Points on a hilly landscape, in no order, each with its height.
A ball rolls from a point to whichever of its 3 nearest points has the largest drop for the distance, and stops where none of them is lower. Distance is the straight distance between rows; heights are no part of it.
lozi (h 16.8): [  7  14  -4  15 -28 -11 -15  13  11  17]
Kepom (h 17.1): [  5 -32 -10  13 -16  -5  -7   1   5  -3]
Fetep (h 38.8): [ -2  22   0  10 -12  -2  -5  11   5  11]
mebe (h 6.9): [ -7  21  21 -23  24  -5  14 -12   6  10]
viden (h 73.8): [-5  7 -1  8  3  7  6 -5 -1  3]
tid (h 24.2): [ -2  38  12 -11  -1  -3  -6   8   3  12]
zodi (h 31.1): [  2  -4  -5  17 -16  -4  -4   3   5   7]
mureb (h 26.4): [  4 -27   0  15 -28 -10 -10   1   7   3]
kovi (h 38.1): [ -9  21  14 -12  13   5   9  -7   0   5]
vas (h 37.4): [-8 24  9 -7  4  3  4 -4 -1  7]
Toz (h 51.2): [-4 29  5  1 -2  2 -2  4  6 10]
Zupap (h 32.4): [ 12 -47 -11   2 -13  -3  -9   4   0 -16]
vuraf (h 29.1): [-6 28 14 -9  6  1  4 -2  2  8]
gini (h 40.4): [ 10  28  -7  11 -26 -13 -16  13  13  13]
bem (h 30.5): [  3  19  -3  12 -18  -7  -7  10   8  15]
rata (h 17.8): [ -8  29  18 -21  11  -3   4  -2   8  12]
Gelef (h 32.5): [ -2 -14 -11  17  -4   3   1   0   3  -5]
lovul (h 53.3): [-12  10  14 -18  23   6  12 -16  -3  -1]
lodok (h 13.8): [  3  38   0   3 -12  -5 -12  11   7  12]
Gon (h 5.4): [  1 -17 -16   4  17  11  10  -6 -14 -14]
Nonor (h 36.3): [-3 -6 -9  9  8  8  5 -4 -6 -7]
dopar (h 16.1): [ -2 -18 -12   8  12   8   8  -3 -12 -11]
tere (h 20.4): [ -1  43   7 -10  -9  -7 -12  13   6  15]
tonin (h 23.9): [  4 -33   2  10 -27 -10 -12   2   5  -1]
goga (h 29.6): [  6 -43  -2   5 -25 -10 -10   4   3  -9]
maf (h 63.3): [-8 15  2  6  5  7  6 -1 -2  3]
Lunal (h 25.8): [  7  39  -4   4 -19 -11 -17  14   9  13]
mal (h 39.9): [ 15 -52  -5  -3 -14  -6 -11   1  -4 -22]
saf (h 54.3): [ -8  -7  -5 -12  28  14  15 -18 -19 -12]
gobuv (h 22.8): [  2  41  11 -16   0  -6  -9   8   8  11]
Nis (h 24.5): [  7 -16 -14  -6  32  18  11 -14 -25 -21]
kozuk (h 45.1): [ 17 -56  -1  -9 -22  -3 -16   2  -4 -28]
Lovev (h 69.6): [ -7  -3  -6  -3  22  16  12 -11 -14 -10]
Gel (h 27.3): [  4   3  -4  17 -25 -10  -8   8   9  11]
zupun (h 13.7): [ -5  26  26 -31  24 -12  11  -2  13  14]
fas (h 23.3): [  5 -36 -14  10  -6  -4  -1   0   1 -11]
vabok (h 26.3): [  3 -20  -6  14 -22  -6  -4   5   8   7]
gal (h 26.1): [  1 -24 -16  12   1   3   3  -1  -6  -9]
pifa (h 20.8): [ -3  28  23 -41  23 -19   7   6  15  19]
tesef (h 48.6): [-7 23  5 -1  4  5  5  0 -2  4]
defo (h 38.6): [-1 -1 -5 15 -8  2  2  3  3  5]
lusu (h 44.6): [-2  9 -3 15 -9  1  1  6  2  8]
legi (h 72.3): [-10   5   3  -2  17  11  12 -13  -9  -4]
rir (h 39.2): [ 17 -44 -14   6   5  -1  -3   4  -9 -20]
gedi (h 38.2): [ 10 -50   1  -2 -25  -4 -16   3   0 -22]
saraf (h 64.1): [-10  14   6  -2   9   9   8  -8  -4   0]
rin (h 28.4): [ -2  38  21 -28   8 -12  -4  10   7  13]
Tevo (h 15.9): [  7 -23 -16   2  24  14  10  -8 -17 -17]
Mipot (h 21.6): [ 13 -32 -20   5  19   9   7   0 -14 -17]
boz (h 45.2): [ -9  14  15 -12  19   7  10 -13  -2   2]
temo (h 22.6): [  3 -23  -7  20 -13  -4  -3   4   4   1]
davo (h 58.1): [-10   0  -4   4  13  13  10  -9  -5  -7]
fesu (h 71.6): [-12   3   9 -12  27  10  14 -19 -11  -6]

Call two points neighbours if one is among the 3 nearest of the other. Go from one point of each pair to the other, from neighbour to neighbour, staying as low as possible. Name the highest point that can't be avoided.
Kepom, Gon | gal
mebe, lodok | rin
vuraf, Gon | Fetep

Where does a ball stop that starts at each point below?
Fetep | lozi
fesu | vuraf
pifa | mebe
davo | Gon
gobuv | lodok
